Points on a hilly landscape, in no order, each with its height.
A ball rolls from a point to the lowest of its 4 nearest points, and stops where none of them is lower. Distance is the straight distance between rows; heights are no part of it.
faf h=2.53: [  6 -29  -5 -14  -1  21  -5  -1 -19 -18 -14 -12   0  16  -8]
rasi h=4.06: [ 14 -46  27   4 -29  22  -9  -4  -9  -6 -10 -19  -3  26 -30]
mulo h=1.52: [-21   1 -36  12  21 -13   0  -9  -2   1  -7  -6   4  16  -2]
vuz h=1.29: [ -1   1 -20   9  11  -8   6  -4  10  -4   1   5  -1  -2  10]
vuse h=1.77: [-11  25   3  16  24 -17   3  -3  33  26  10   9  18  -4   1]
Bula h=4.30: [ -5 -13 -34  27  15   2  -6  -9 -14 -14 -27 -11   7  23  -7]
vub h=3.70: [ 10 -37  14   4  -7  23 -13 -11 -21 -10 -16 -21  -2  26 -27]
Nav h=2.15: [-23  27   0   3  13 -19   7  -3  11  23  25  -1   4 -16  -1]
dod h=2.62: [-11  29   3   1  -3 -15  11   3  -9  18  35 -12 -13 -22   4]
Lig h=3.20: [-15  29  23   9  10 -35   2  -4  -2  27  40  -3  -1 -22  -4]
bes h=3.45: [ 15 -11 -17  35  -9   2  -9   2  24 -20  -7  25 -11  14   1]
Luduk h=1.15: [  2  23   5 -21 -16  -3  11  11 -16   4  16 -18  -9 -25  25]
tof h=4.11: [ -5   0 -42  29  16 -14   0  -9   8  -7 -14   5   7  11   1]
valil h=7.27: [  2  23  30   1   3  -5   6   6  19  20  31  19   4 -24  12]
Luz h=3.74: [ 19 -11 -15  43 -20  15  -7  -2  10 -36 -29  17 -21  26  -8]
vamug h=0.67: [  4  -2 -10  -1   0   0   9   0  11  -5   6   1 -13 -10  17]
Vizam h=2.91: [  5 -20  15  15 -26  33 -14 -12 -13 -34 -30   0 -17  23 -24]
Vina h=8.52: [ 10  25  46 -12   5   2  -2  16  27   7   0  41  13 -28   5]
tas h=2.33: [ -1 -19 -24   9   3   9  -6 -11 -12 -19 -18  -7  -5  24  -4]
Lenon h=0.09: [ 21 -32  13 -11 -25  21  -8   0 -20 -24 -17 -12  -8  13 -13]
lufa h=3.12: [ 12 -18 -10  16  -5  13  -3  -2   1 -27 -21   9 -13  10   0]
Dege h=8.26: [ 16  14  32 -11 -15   4  10  26  21   9  15  31  -7 -27  24]
zusi h=6.63: [ 13   6   6  -7  -8   3   4   8  22  -3  10  20 -16 -16  17]
Poga h=0.56: [ -7  19  10   5  17 -16   2   1  25  21  18  10  10  -4   4]
menug h=1.92: [-16  35   5 -13 -17 -19   7   9 -25  14  29 -23  -7 -32  14]
rugis h=5.54: [ 12  -5  -4 -25 -15   4   7   6  -3 -15  -7   5 -15 -14  20]
Runok h=0.17: [  2 -22 -11  16   2  15 -13  -8 -17 -14 -21 -10   6  28 -16]
damok h=2.83: [  0  11   7   9   7  -2   2   4  25  13  14  21   7 -12   9]
lus h=3.11: [-19 -15 -29  -3  20  -6  -7  -9 -25   0 -17 -20  13  25 -18]
radod h=0.35: [ -4  16   4 -34 -11   1  11   9 -26  12   2 -25   0 -14  13]
Nilol h=0.84: [  6 -11  -5 -30 -11  14   3   3 -24  -4  -7 -16   3  -3   6]
gurem h=3.34: [ 16 -11  -7  12 -17   4  -2   4  17 -23  -6  28 -19   7  11]
dakad h=2.31: [ 6  1  1 16  8 -6  5  2 35  5 -1 26  7 -3  8]
nuso h=0.85: [-17 -16 -11 -29  11  -7  -4   3 -21  19  -8 -31  12  22 -22]
fodun h=1.20: [ -5 -10 -15 -21   8   9   1  -5 -19  -3  -6 -18   6   7   1]
puros h=3.49: [  4 -33   1 -20  -4   8  -9   1 -21   9 -11 -30  12  11 -20]
tafi h=2.81: [-14  31  24  12  25 -20  -2  -6  17  25  18   7  31 -16 -14]
fuzu h=3.13: [ 13 -16   1  11 -22  23  -4  -3 -14 -44 -24  11 -22  21  -8]
geb h=4.31: [ 20  13  12 -26 -29   5   9  14  -2  -2   8   7 -19 -32  28]
Boves h=4.17: [  8  -6 -30  31   1   1  -2  -5  10 -16 -15   9  -6  13   3]
pez h=0.97: [ -6  38  41   3  30 -24  -3 -10   7  18  17  13  28 -26 -24]
lonut h=8.72: [ 11  16  37 -14  -4  -1   6  13  27   9  21  32  -4 -26  18]
sotov h=0.63: [-12   1  -7 -33   4  -2   4   2 -26  11  -4 -24   1  -3   9]
sizi h=0.91: [-20   9 -22  -2  13 -10   5  -8  -7   3   5 -14   3   1  10]
Gomeb h=8.59: [13 15 27  1  4  3 -3 16 39  4  0 45 11 -8  7]
tatem h=2.45: [-27  21  -3  -9   0 -16  12  -2 -18  14  23 -23  -8 -16   6]
Detik h=1.17: [ -6 -26 -11  -2   3   8 -11 -12 -19  -1 -17 -18  10  27 -23]
muman h=3.15: [ -7 -40  -3 -11   3  -1 -10  -4 -17  19  -3 -30  18  27 -33]
duva h=1.34: [ -7   8  -8 -17   1   0   7  -3  -4   2   7 -12  -6 -12  18]
tus h=1.97: [ 1 12 -8 17 15 -7  0 -1 27 16  7 17 16  0  5]

For each start below, name the point where the ball stops.
Vina: Poga
bes: Runok
geb: radod
dod: radod
Luz: Runok
duva: radod
Dege: vamug
tof: vamug
gurem: Runok

Call two points neighbours if one is among the 4 nearest of the other. Go from one point of each pair to the other, from neighbour to neighbour, staying as low as possible. Name the highest point that can't be avoided.
Lenon / Poga: faf
sizi / radod: fodun
vamug / sizi: vuz
